A landscape with many valleys, sampled at points; each row gives a point and its height.
From any point a ball rolls to the lowest of the 2 points nearest to it. It stops when none of these is lower. Distance is the straight distance between rows; heights are no part of it.
<1693>: -18 -7 -2 -1 -37 -26 33 15 8 -12 -7 5 -15 3 4 -22 -23 -5 -18 -12 7  height 624
<422>: -20 3 -8 8 -8 -13 34 4 17 6 -8 17 -32 0 41 -18 -9 -4 -1 1 15  height 272
<1295>: -1 6 17 -7 -27 -17 -15 -11 12 12 31 0 25 -23 -4 -1 -1 22 -1 -16 4  height 394
<145>: 0 -6 -17 -7 10 27 -12 -15 -29 15 -34 11 5 7 -8 11 -15 -7 -34 28 -11  height 339
<622>: 13 21 -16 9 -2 -6 -25 7 -17 8 -6 -25 15 19 -14 4 0 -10 -21 -30 -20  height 418
<1979>: 9 -12 21 -14 -18 -19 -23 -7 -14 25 2 -2 9 7 -18 19 -6 8 -25 -13 -9  height 190
<1634>: 1 5 -36 26 12 30 17 10 3 -16 7 -14 1 22 -3 8 5 -8 8 7 -18  height 61
<1640>: 6 35 -3 9 -16 -12 -4 9 21 1 -3 -11 11 -12 9 -23 11 11 9 -19 -22  height 378
<595>: -40 1 3 -26 -57 4 17 19 18 -33 -7 3 8 5 -12 -1 -17 -24 -25 23 -3  height 817
<2073>: -15 -6 23 -8 -27 23 -2 2 9 -38 -7 -3 19 -6 -28 6 -20 -23 8 -1 18  height 553
<806>: 14 -13 -1 17 9 -5 -23 -8 2 24 -1 28 -26 32 23 13 -2 1 17 -20 -2  height 450
<877>: 24 -23 -3 20 31 11 -14 -5 -10 17 -1 0 -6 32 5 29 -11 -6 1 -13 10  height 279
<2189>: -14 -7 -3 20 -35 2 -14 -22 -15 20 -6 20 -22 28 3 10 -18 -7 -19 4 -15  height 485
<546>: 27 -4 9 -3 39 -7 -18 -16 -10 21 2 -28 8 -1 -13 9 -19 -1 -16 -15 8  height 235
<278>: -20 -20 -9 20 -6 22 -5 -14 -22 -13 -9 10 -26 1 -1 -2 -13 -11 -6 18 12  height 284
<819>: -23 -12 -13 15 -29 4 11 -8 -8 -11 -10 22 -25 -2 3 -14 -18 -14 -9 11 3  height 341
<529>: 10 22 1 -10 -14 -19 -35 7 12 28 6 5 17 9 4 8 8 21 1 -30 -24  height 797
<1515>: -15 5 3 1 -57 -9 10 7 13 30 14 6 -13 10 4 -5 8 -5 -26 9 -21  height 582
<1378>: -16 9 24 -6 -28 -9 21 13 25 -42 -12 -18 10 -19 -14 -12 -17 1 12 -8 5  height 327
<1132>: 9 -13 -6 25 -6 8 8 -11 22 4 25 23 -25 5 12 1 -4 7 12 -9 5  height 431
<1237>: 8 22 -17 -7 28 -18 11 -2 -17 -14 -8 -23 12 -18 -1 -15 -2 -2 10 -10 17  height 543
<1573>: 3 -16 -6 -8 -3 3 -14 -7 -27 24 -27 8 4 19 -22 9 -1 -8 -26 24 -17  height 313
<1374>: 15 3 -6 8 5 6 -27 -3 -20 13 -5 -18 12 22 -22 15 -19 -19 -38 -16 -11  height 444
<810>: -15 -22 24 -1 -10 14 17 -4 12 -34 -4 4 5 -9 -22 0 -7 -18 17 4 25  height 612
<553>: 2 0 -35 21 8 37 2 5 -10 -13 -13 -1 -1 9 -19 8 7 -7 1 16 -15  height 97
<2154>: -6 12 1 -4 -11 -28 1 -10 5 33 9 35 -18 -11 25 -14 5 5 -10 -7 1  height 307
<672>: 10 11 13 -13 19 2 -13 -1 7 -3 -5 3 10 -29 -4 -5 32 16 24 13 -2  height 189
<2200>: 12 3 -12 16 18 -8 11 0 15 -2 42 16 -18 19 34 -2 -1 10 21 -21 14  height 512
<2160>: 16 37 -36 8 17 -25 12 7 5 7 4 6 -12 7 29 -3 15 -5 26 -12 -11  height 589
<1086>: -13 7 17 2 -38 -2 10 -1 30 11 12 -1 -2 -15 -6 -6 5 11 -12 -11 -10  height 887
<919>: -11 4 7 -15 -31 0 -7 8 -10 -6 -4 -35 26 -10 -26 0 2 3 -22 3 -10  height 769
<1929>: 27 15 -17 9 29 -12 -17 -2 -1 -2 19 -14 10 4 19 18 -8 5 28 -39 16  height 752
<1625>: -21 -14 8 -10 11 11 4 -8 -27 -26 -23 -1 -16 -10 -8 -11 5 -28 9 28 23  height 627
<1919>: -24 -1 17 -3 -22 -3 11 -3 8 2 -10 23 -22 -13 7 -20 14 -6 8 11 3  height 193
<2164>: 1 -14 -25 16 21 29 17 8 -7 -29 15 -28 0 16 1 15 8 4 -7 17 -1  height 99
<567>: -13 -11 -13 -7 -20 -6 -11 -1 -43 -9 -4 -3 4 8 -21 0 -13 -21 -43 9 8  height 510
<205>: -9 -18 18 8 -14 12 24 -4 21 -14 0 12 -29 -13 11 -11 5 -11 24 20 16  height 271
<993>: -2 -2 -11 -14 4 27 -6 -4 -22 -9 -22 -12 23 -14 -22 -1 0 -19 -41 22 -12  height 684
<1387>: -16 12 14 -26 -37 -23 -2 11 -7 -11 2 -15 20 -19 -13 -13 11 -9 1 5 0  height 613
<559>: 19 1 3 -3 12 -13 -35 9 16 24 -10 7 14 18 0 14 12 20 7 -23 -22  height 784
<1302>: 20 9 -17 11 35 -3 1 4 -10 7 -1 -14 -5 19 7 10 22 -2 22 -8 0  height 241
<2084>: -5 4 -2 19 -25 15 12 0 10 -7 -7 -10 5 -10 -19 -14 2 -4 -3 0 -12  height 845
<385>: -8 11 -4 1 -17 -26 -19 3 2 39 9 28 -13 15 23 -2 7 2 -10 -10 -18  height 340
<2030>: 23 -6 -4 -2 55 29 12 3 -5 6 -11 -32 1 33 3 22 -12 4 -21 30 -12  height 297
<1977>: -29 -12 11 -9 -62 3 4 -6 6 17 16 2 -7 11 -6 -4 -2 -11 -24 24 -13  height 645
<1852>: 22 -10 -11 19 11 1 -9 -6 7 7 40 8 -7 14 17 14 -4 15 22 -29 10  height 503
<1184>: -5 9 2 -16 19 16 -6 -2 -23 -16 -21 -33 26 -12 -20 -6 -10 -20 -34 5 0  height 643
<1940>: 14 28 -19 19 -2 -2 7 4 16 -24 -2 -34 9 -9 18 -5 0 10 20 -14 -4  height 226
<734>: -9 -26 -7 13 -7 24 1 -25 -19 -9 -14 12 -7 -6 -18 7 -23 -21 -22 8 13  height 238
<1194>: -15 -12 40 -2 -19 15 -1 -14 11 1 3 10 3 -21 -14 4 14 -2 14 5 6  height 325
<987>: 13 28 -23 4 18 -10 -15 -7 12 5 31 24 15 -1 16 -5 -23 15 25 -31 16  height 698
<955>: 0 22 4 0 -11 -2 3 4 28 -6 5 -10 8 -32 3 -15 14 19 23 -4 -7  height 287
<777>: 12 30 -38 -4 25 -7 -17 1 3 -5 39 9 18 18 35 7 -24 8 34 -30 19  height 670
<1555>: -3 -22 22 -19 6 9 -4 -5 -24 -14 -13 -9 -2 -18 -10 -5 12 -24 0 13 24  height 601
<1073>: 6 -15 -7 11 14 6 10 -1 -6 -25 -3 -30 8 -16 -16 -5 -13 -5 0 -8 20  height 119
<1771>: 7 46 -36 5 27 -16 11 9 18 6 29 6 -1 0 29 -8 0 7 27 -11 4  height 618
<1521>: -8 -18 0 20 9 11 10 -12 -12 3 11 7 -37 6 12 1 15 3 14 21 2  height 406
<509>: -6 -17 -8 6 27 29 7 -12 -23 -8 -13 1 -20 10 -1 8 14 -6 -3 36 1  height 388
<1923>: -19 15 20 -26 -13 -14 26 15 45 -11 -13 8 -5 -20 11 -26 -5 2 12 -6 13  height 609
<2099>: -1 -16 14 0 34 12 0 -3 -6 -3 19 3 -9 -3 4 20 35 23 21 28 -3  height 216
<279>: -9 4 7 -15 4 -18 37 18 34 -24 -6 12 -12 -15 22 -25 -15 8 15 -6 24  height 583
<511>: 4 -16 14 0 27 27 4 -4 -2 -1 7 -22 0 -7 -9 6 17 6 5 18 5  height 219
<1068>: -36 -20 2 2 -15 13 -9 -29 -30 -7 -30 15 -16 -1 3 6 -12 -15 -7 27 10  height 332
<2231>: -24 7 -6 -26 -39 -2 -1 28 -6 -29 -2 -23 20 -8 -18 -9 2 -6 -20 14 -16  height 638
<106>: -30 8 -6 -17 -50 14 27 30 24 -13 -8 8 3 5 9 -7 -16 -12 -26 16 -13  height 686
<1575>: 9 -19 6 4 40 19 6 1 -3 9 13 -24 1 13 2 22 14 15 -5 11 -4  height 227
<163>: 9 28 3 -5 8 4 -4 -3 10 -18 2 -7 15 -28 10 -11 22 30 34 1 -9  height 229
<1529>: 35 -19 6 4 40 4 -26 6 2 28 -27 -1 11 32 9 25 -3 -1 -4 -20 -5  height 144
<1366>: 27 -24 -8 -1 38 -12 -29 1 -2 23 6 39 12 29 20 29 6 30 16 6 3  height 776
<1603>: -18 12 -10 1 -42 11 1 4 4 -1 -5 12 6 3 -28 0 -6 -12 -26 17 -33  height 569
<168>: -24 15 3 0 -22 -9 43 22 34 -10 -23 1 -9 -4 17 -19 -4 4 -7 -12 -4  height 429
<115>: 6 11 -25 21 -3 -8 -3 2 -12 15 -13 12 -25 25 17 -7 5 -12 -5 -1 -11  height 703
<119>: -38 -12 13 -2 -28 3 -11 -27 -19 4 -20 18 -13 -6 4 -6 9 -15 10 34 2  height 386
<459>: -23 12 -11 1 -43 6 17 30 20 -20 -5 -3 6 7 -14 -14 -21 2 -16 -2 -12  height 570
<1764>: 10 2 -4 16 -2 -9 -12 -10 15 25 17 31 -26 16 24 -1 -1 12 13 -20 8  height 443
<1107>: 12 -13 -14 19 22 19 17 6 -5 -32 8 -35 4 -1 -3 13 -3 2 12 -4 13  height 75
<1850>: 12 8 -8 24 -11 16 -22 4 5 13 -11 2 2 28 -19 16 -1 1 -9 -19 -21  height 382
<2199>: 25 -12 16 -8 49 7 -4 -19 -17 16 -12 -18 9 -13 -14 2 -8 3 -10 7 16  height 218
<566>: -3 -9 -5 -7 36 -10 6 -10 -16 -1 43 27 -19 11 32 8 14 23 13 24 14  height 237
<121>: 3 -1 12 13 -24 11 10 -1 32 -1 3 -4 3 -14 -9 -3 -6 5 7 -20 -13  height 866
<2241>: 5 -5 -3 17 -5 -3 11 -7 11 -3 14 6 -9 -15 1 -7 -6 1 16 -19 13  height 454
<751>: -23 -1 -2 -19 -39 12 -3 8 -2 -46 -4 10 21 -5 -23 8 -13 -22 -25 5 -6  height 851
<918>: -11 -13 32 -7 -18 25 -3 -11 -3 0 -12 6 4 -10 -23 2 18 -25 10 20 1  height 353
<120>: 0 13 -29 5 -20 6 -19 20 -10 -4 3 -14 16 20 -14 8 -1 -10 -31 -16 -29  height 371
<1365>: 4 19 -8 2 -2 -16 18 -3 36 1 18 8 1 -28 13 -17 -11 25 11 -28 9  height 509
<552>: -7 -5 -6 1 -8 -5 7 -1 -32 -13 -13 -3 0 -8 -15 -10 -14 -16 -18 5 10  height 563
<73>: -3 -8 2 -18 11 -7 -3 3 -30 1 -17 -23 8 -12 -18 -15 -17 -23 -26 4 12  height 605
<533>: -9 -10 -16 29 -22 39 1 -13 0 4 -12 18 -11 7 -12 3 -10 -10 -11 13 -12  height 453
<243>: -4 12 -7 10 2 9 14 5 27 5 -4 10 -15 -3 13 -15 25 6 15 0 -14  height 369
<891>: 14 21 -15 -5 31 -4 -11 -3 3 10 -2 5 8 -16 6 -2 29 16 22 6 -11  height 167
<2120>: 0 -18 -1 -3 29 -7 2 -14 -17 -1 21 15 -23 -15 19 3 17 15 20 17 22  height 248
<223>: 34 13 16 -13 33 -14 -32 -3 4 26 -22 -23 30 6 8 20 -14 13 -14 -19 -11  height 168
<1306>: -20 -1 -10 6 -40 38 5 -11 8 -9 0 21 -2 4 -14 -1 -8 -14 -25 10 -21  height 501
<38>: 12 5 -13 26 10 17 -13 -1 3 1 -1 -12 0 23 -6 1 -2 -7 5 -19 -11  height 367
<2204>: -16 -19 17 -14 -28 10 -9 -7 -16 1 -2 0 17 3 -31 5 5 -20 -22 14 -3  height 407
<98>: 11 -17 -17 15 38 23 8 -4 -16 -5 12 -21 -10 28 -9 15 -14 -3 -13 -1 5  height 264
<358>: -17 9 -6 6 -33 -25 27 28 21 -6 -5 -7 -2 17 8 -22 -29 -6 -30 -17 -7  height 558
<1329>: -11 -24 -11 19 24 19 11 -9 -15 -5 14 -3 -30 24 7 14 14 6 2 34 -7  height 398
<1620>: 25 -13 14 -17 16 -18 -32 1 9 37 -22 12 23 1 -6 29 2 21 -19 -9 -2  height 148
<525>: 22 27 -20 5 17 -14 -22 -5 9 2 23 -4 22 -10 11 0 -7 18 20 -23 6  height 726
<1425>: -13 1 -14 -12 -23 19 -3 -2 -15 -26 -13 5 20 -12 -22 7 -5 -23 -30 13 -14  height 753
<410>: -34 -13 27 -6 -49 3 30 -6 26 -11 -5 23 -10 -3 9 -15 -13 -14 -11 -1 9  height 938
<1719>: 1 -15 34 -19 -14 -9 -14 -19 -6 29 1 27 5 -12 -7 3 11 9 -2 4 2  height 352
<21>: -5 -1 -9 -19 21 -12 2 -8 -8 0 18 33 -4 -20 12 -12 14 11 24 18 18  height 269
<216>: -30 -16 21 3 -39 -11 -6 -20 -19 19 -7 18 -17 3 5 -1 -6 -11 -7 19 2  height 428
<960>: 5 -9 14 -10 23 9 3 -10 4 7 -1 0 1 -7 -1 3 26 13 18 27 -5  height 207
<763>: 0 -15 4 4 17 -10 23 4 -14 -32 6 -13 -2 -19 -5 -13 -8 -3 17 -11 35  height 169
<642>: 34 12 -3 -5 34 1 -32 -7 -2 11 7 -6 15 14 16 14 -2 13 21 -37 7  height 762
<33>: 13 3 4 -5 -1 -19 -15 -4 -7 15 14 5 8 -9 -12 1 2 12 5 -13 0  height 524
<312>: -7 12 5 -25 -32 -43 4 8 5 16 23 1 -2 -16 7 -10 -13 8 -9 -6 9  height 281
<1307>: -3 -18 -20 6 20 37 -10 -23 -29 -5 -24 7 -9 8 0 12 -6 -7 -21 37 -7  height 368
<2144>: 2 -26 22 -12 37 38 4 -16 -10 13 -15 -14 -2 -3 -5 10 -6 -1 -17 43 -3  height 317
<224>: -5 -29 26 -15 9 26 -7 -19 -11 22 -30 0 0 1 -16 15 -1 -5 -17 30 -4  height 334
<697>: -27 6 9 -2 -29 -13 6 -8 7 26 -4 22 -17 -16 24 -22 8 4 -10 10 7  height 252
<127>: 19 17 -21 -7 47 -11 4 1 -13 -2 6 -25 8 -2 14 9 23 4 18 11 4  height 258
<2042>: 34 -7 12 -10 29 -8 -41 3 -1 27 -18 -9 19 23 6 31 -8 10 2 -35 -11  height 151
<1747>: 21 -7 8 -7 28 14 -18 -4 -4 27 -29 -17 18 14 -21 18 -22 -13 -32 8 -8  height 277
<1531>: -22 9 -10 13 -21 2 37 19 28 2 -16 4 -20 6 16 -24 -5 -8 -23 2 -7  height 464
<881>: -21 -1 26 -21 -20 -28 22 16 5 -26 -25 17 -3 -18 8 -14 -9 -18 13 -2 20  height 733
<308>: -7 -3 0 4 -23 -28 16 8 -4 -7 2 8 -7 -17 8 -19 -16 -8 -1 -12 16  height 687
<610>: 4 9 -18 16 15 1 21 11 20 -11 25 -8 -15 3 25 0 20 13 26 4 -3  height 337
<1481>: -27 9 5 -15 -28 0 19 28 7 -40 -28 5 -1 5 -4 -10 -11 -25 0 11 -2  height 308
<1380>: 22 -28 -13 18 29 34 -18 -1 -16 4 6 -2 -8 37 -10 27 -14 -9 -15 -6 2  height 273
<176>: 7 3 -16 9 2 30 -6 -9 -3 -8 -14 -6 11 5 -31 5 -3 -9 -20 4 -19  height 143
<1787>: 11 -14 -14 16 7 28 -4 -13 -18 -6 -14 -5 2 3 -23 10 -21 -12 -30 2 2  height 188
<1535>: -12 -16 23 -1 -4 9 27 2 31 -8 14 14 -13 -24 8 -9 21 4 27 6 13  height 288
<977>: -3 19 -3 3 -6 -23 27 13 31 -21 4 11 -2 -18 19 -23 -26 27 10 -17 24  height 550
<210>: 17 20 -32 1 33 -12 4 3 -4 -5 28 -1 9 2 17 15 22 15 27 2 -1  height 286
<964>: -1 4 2 -4 -12 -4 -4 0 -16 -25 -15 -40 26 -15 -17 -10 -2 -4 -12 -8 2  height 843
<952>: 15 -9 1 7 25 -7 -17 -14 1 10 32 20 4 -4 9 7 -6 21 10 -18 19  height 492
<90>: -1 1 20 -5 16 5 0 8 5 -38 1 -22 16 -31 -4 -3 9 3 26 -7 21  height 345
<1668>: 11 -6 5 -12 9 -7 -18 -2 -29 31 -28 -12 9 8 -19 7 -14 -9 -38 13 -13  height 294
<1403>: -6 -7 10 3 -3 -11 23 7 12 -46 -6 -10 3 -17 -10 -17 -13 -1 19 -11 16  height 225
<686>: 4 20 -29 14 3 -20 13 10 -2 -4 -1 6 -15 5 17 -17 6 -13 17 -10 3  height 559
<793>: 8 5 -5 3 26 1 -3 -14 8 -9 36 -8 15 -26 5 7 6 37 29 -6 12  height 254
<1786>: 12 -25 7 8 23 8 -2 -17 -7 7 26 0 -6 -2 -5 8 1 19 17 -10 14  height 484
<637>: -14 10 -10 1 -36 5 7 12 -8 4 -16 9 -8 2 -7 -13 6 -9 -16 17 -21  height 632
<1658>: -5 -6 24 -3 0 21 4 -3 22 -10 12 -4 -1 -19 -8 0 15 8 29 11 5  height 302
<1504>: -6 -20 -2 28 -11 13 3 -17 2 16 3 17 -37 7 20 6 -2 5 9 8 -2  height 417
<191>: -26 -7 -1 2 -16 8 22 17 8 -44 -18 14 -12 -2 -3 -11 -12 -16 11 18 11  height 191
<332>: 30 -20 13 -3 30 -7 -29 8 5 37 -37 1 15 13 -3 28 -12 12 -16 -1 -14  height 137
<478>: 1 1 3 6 -21 4 -8 5 -11 6 -1 -18 13 -1 -23 -12 4 -4 -12 -8 -20  height 819
<1666>: -3 0 30 -28 -26 -13 -9 -14 -1 14 20 14 13 -23 -7 -6 7 7 0 0 4  height 304
<757>: 27 7 -11 8 23 -14 -18 0 -9 15 5 5 -10 33 11 7 2 -6 9 -32 3  height 461
<1060>: 10 12 -28 21 5 12 26 16 11 -26 0 -24 0 5 2 -2 -2 -2 22 -6 -7  height 113
<2014>: 33 4 14 -22 41 -7 -27 -12 -6 26 -20 -15 21 -13 -8 11 -9 22 -8 -6 -2  height 186
<1272>: -22 -28 9 10 3 7 28 15 1 -43 0 12 -24 -5 7 -13 -5 -16 16 26 24  height 130
<2093>: 9 -3 4 -8 -21 -18 -24 16 -9 23 9 -12 7 22 -15 10 7 7 -21 -18 -23  height 224
<722>: -4 20 -12 -8 10 -24 16 6 -3 -23 1 -13 8 -26 5 -18 9 2 25 -6 9  height 593
<1932>: 9 11 -4 0 9 3 9 -2 17 8 23 11 -16 -6 18 -11 19 21 26 4 -2  height 354
<186>: 19 -12 5 5 4 -20 -22 -17 -6 26 10 27 4 -9 -7 5 -5 14 10 -25 12  height 504
<2246>: -26 10 -3 -2 -44 4 18 20 21 18 -8 6 -17 12 15 -15 3 -9 -30 6 -13  height 514
<1293>: -36 6 35 -31 -35 -28 13 30 16 -20 -15 14 -10 -4 10 -13 -7 -19 0 8 16  height 785
<1704>: -3 -26 31 -19 -10 18 -13 -13 -11 18 -15 -3 17 -3 -32 13 -7 -11 -33 27 -6  height 358
<711>: -6 -2 27 -9 -1 -2 4 -2 -7 -11 -9 -7 10 -25 -20 -9 9 -18 3 3 12  height 572
<2081>: -23 10 28 -15 -38 -9 9 17 4 -28 -14 -18 11 -16 -23 -15 0 -10 4 6 3  height 458
<1469>: -23 1 26 -2 -42 13 24 5 35 -1 1 7 2 -8 -10 -10 -7 -5 -7 0 -5  height 911
<761>: -1 22 -14 24 -23 0 3 8 19 12 -1 4 -12 19 -3 -1 -4 -7 -9 -21 -18  height 423
<1336>: 9 1 16 -8 16 -4 -5 -7 -12 6 -5 -10 5 -12 -20 -5 3 -1 1 -5 1  height 546
<357>: 6 25 -15 6 28 -9 21 9 10 -18 41 -14 9 -1 23 9 28 23 31 0 -9  height 314
<1484>: -10 -14 4 0 -1 -5 16 -2 -16 -19 -10 6 -22 -13 5 -14 16 -15 10 14 19  height 652
<387>: -22 12 -6 -12 -30 2 -1 31 0 -36 -24 -2 14 -7 -22 -8 0 -26 -9 17 -10  height 459
<698>: 26 -15 -1 6 40 17 -11 -7 -16 24 -18 -13 3 26 -9 9 -24 -13 -30 -1 4  height 265
<2195>: 1 -8 -11 -5 -16 -2 -21 -4 -28 11 2 -8 10 15 -20 10 -15 -14 -49 1 -11  height 468
<2032>: 3 20 3 -9 6 -6 -8 4 -15 -21 -21 -40 21 -27 -2 -13 14 5 5 -2 5  height 899
<447>: 11 46 -7 2 -9 -10 -20 2 31 13 3 -5 4 11 18 -9 9 15 13 -33 -19  height 462
<61>: -10 -23 -11 16 9 16 22 3 -6 -32 16 -2 -23 8 7 -6 -6 -8 9 21 21  height 162
<1683>: 24 5 -12 -2 51 15 8 10 -14 5 7 -40 2 33 13 28 4 -2 -7 16 -11  height 289
<1862>: -15 -7 24 -19 -42 -14 0 0 2 12 9 9 -4 -17 -8 -5 6 -7 -4 5 1  height 221
<1455>: 3 2 -3 24 -16 12 -16 -2 20 24 -3 17 -17 25 -1 3 4 1 0 -16 -24  height 396
<996>: -3 13 5 -6 -6 -8 -9 -7 24 5 26 17 17 -29 5 -12 -8 20 13 -17 11  height 465
<544>: 8 -25 -2 19 10 8 8 -17 -11 -4 10 -2 -20 -9 -7 -1 3 -1 11 -7 20  height 476
<1294>: 16 18 -15 17 7 -5 -9 5 5 -11 -8 -25 11 2 -7 5 -7 2 10 -22 -8  height 330
<1846>: -5 -4 13 0 -5 -5 -2 -8 -5 12 -15 13 -7 -11 -2 -15 22 -3 12 2 -8  height 153
<2020>: 22 -16 18 -9 4 -23 -34 -9 -18 40 -2 18 13 10 -10 17 -2 12 -14 -13 -6  height 164
<10>: -19 -10 32 -14 -36 16 -6 -5 5 -24 -9 1 23 -16 -24 9 7 -31 3 10 3  height 442
<177>: 19 19 -9 3 27 -19 -2 -9 -21 8 -9 -31 17 -10 -6 -3 -6 -5 2 -26 0  height 502
<1778>: -22 -1 15 -31 -45 -25 16 9 5 6 21 7 1 -15 6 -16 1 5 -11 5 12  height 64
<1341>: 14 27 -6 12 -5 -3 -22 7 20 22 -2 7 -3 29 15 7 6 3 11 -36 -22  height 493
<434>: -8 -20 27 -15 -23 -12 -10 -19 -21 26 -21 9 -1 -2 -16 6 13 2 -10 21 -3  height 376
<1754>: 26 -12 -8 6 33 -4 -29 -4 -5 17 0 19 -7 34 21 21 -8 8 20 -34 2  height 455
<327>: 14 19 -10 6 12 -7 -13 3 1 22 -5 14 -11 1 9 -8 29 5 22 -5 -22  height 146
<1180>: 6 -3 1 -6 35 -9 8 2 -16 1 45 14 0 16 28 24 27 28 10 12 -1  height 230
<1229>: -2 -6 11 -2 23 23 11 9 -2 -40 -8 -34 4 -19 -7 0 8 -6 19 13 13  height 374
<239>: 17 17 -15 -1 49 5 7 2 -10 -6 11 -46 10 18 16 27 19 7 14 7 -8  height 278
<94>: -7 11 -17 15 -26 -1 17 16 14 -8 1 -3 -1 13 -3 -13 -15 -9 -23 -12 -14  height 479
<1209>: -29 -10 14 -17 -45 2 0 8 -22 -11 -4 2 8 -2 -18 -6 -3 -19 -15 18 0  height 487
<798>: 7 15 2 -7 4 -18 -1 -1 -1 17 -5 29 -4 -13 7 -15 19 11 15 3 -9  height 121
<146>: -14 18 7 -16 -36 -19 -5 14 4 7 17 -18 5 -9 -10 -11 18 9 -14 3 -15  height 567
<1796>: -16 4 -4 -15 -42 -35 4 20 5 17 27 -12 -14 5 4 -5 -2 -4 -23 -8 -1  height 437
<531>: 18 7 -15 1 20 -18 -11 -4 -24 14 -3 -8 6 12 -1 -5 -2 -15 3 -23 -3  height 475
<893>: 25 -3 5 9 21 -4 -24 -10 3 24 -8 17 7 17 5 19 13 14 8 -5 -15  height 781
<1000>: -8 21 -5 -2 -6 -8 28 13 37 -4 -11 -4 -8 -12 15 -25 12 8 1 -3 -6  height 393
<1412>: 1 12 -12 5 -35 -17 -17 23 1 10 19 -18 5 24 -12 2 -5 -8 -18 -12 -21  height 290
<429>: 23 -12 14 -8 49 28 9 -1 2 14 -13 -26 1 5 -12 10 -14 9 -14 28 -9  height 305
<27>: 31 -10 -7 12 33 12 -4 -14 -18 4 -3 -28 -2 13 -14 12 -14 -8 -10 -9 9  height 253
<2165>: -15 7 -25 16 -24 1 -3 -5 -5 8 -14 19 -24 17 9 -10 7 -14 -15 17 -20  height 680
<1104>: -41 -2 27 -16 -55 -2 29 13 28 -21 -9 7 2 3 -1 -14 -16 -24 -12 13 12  height 919
<1129>: 21 -15 4 -4 34 -7 -16 -9 -2 22 3 29 7 5 7 24 15 28 14 12 -1  height 778
<1090>: 8 0 -1 5 31 8 -2 -1 7 1 38 10 -5 6 9 18 31 33 25 8 -7  height 222
<2188>: 10 20 -23 0 4 -34 -2 9 -18 1 -6 -4 -4 1 2 -12 7 -16 1 -14 -5  height 513
<380>: -22 -4 -13 23 -10 -5 29 2 4 -14 -17 18 -34 5 14 -20 -7 -9 5 13 10  height 309
<1430>: -18 -8 3 -11 -11 -27 17 4 -9 -17 -6 18 -7 -24 8 -21 5 -14 12 -5 20  height 685
<129>: 23 -10 -8 10 44 2 -3 -1 -16 12 18 -8 -6 15 14 19 13 12 8 0 -2  height 233
<2124>: -14 -7 2 10 -24 -8 -7 -13 -17 26 -1 13 -16 2 3 -1 -3 -6 -11 -3 -8  height 460
<1191>: 9 35 -41 -2 32 -10 1 15 8 -9 44 18 0 16 38 4 -7 2 29 -15 18  height 644
<925>: 21 -10 23 -28 36 -5 -12 -15 -18 29 -14 -2 19 -21 -5 5 -2 10 -11 10 5  height 203
<1022>: 10 7 3 2 35 7 -4 1 -3 -11 43 -12 17 -2 5 20 16 32 18 4 1  height 234
<1215>: -19 -6 11 -4 -11 -5 31 -3 18 -9 -3 20 -22 -16 26 -22 -1 2 4 8 17  height 236
<2092>: 5 8 1 -2 21 -4 5 -3 -1 -30 19 -14 20 -34 8 -4 -4 21 25 -11 19  height 298
<1271>: -7 22 5 -19 -10 -26 18 15 16 -17 -7 2 5 -26 3 -26 0 3 19 -8 5  height 654
<2026>: 28 -4 -1 -8 45 -12 -39 4 12 25 2 23 26 20 9 25 -5 31 6 -10 3  height 774
<2136>: -8 -26 10 8 3 29 19 -8 -4 -28 10 -6 -6 -11 -18 4 -18 -13 2 3 28  height 635
<1931>: 31 10 -2 -12 42 -4 -45 -15 0 22 -2 -1 32 7 9 29 -10 26 7 -17 1  height 770
<1358>: 4 -15 -3 26 -10 22 -7 -17 4 12 -6 8 -19 11 -11 4 -2 -3 -1 5 3  height 432

For each start below, name the point where the ball stops.
<559> => <531>
<595> => <1634>
<1425> => <332>
<2189> => <1634>
<308> => <1634>

Call two points neighbours if one is among the 2 nearest of the other. Go from one point of each pair to the other, from neighbour to neighbour, staying as low as possible. Name the highest point that can't be avoided.
<1634> and <1272> => <2136>
<1107> and <1919> => <819>
<531> and <1634> => <1271>
<1107> and <1778> => <216>
<1634> and <1107> => <2164>
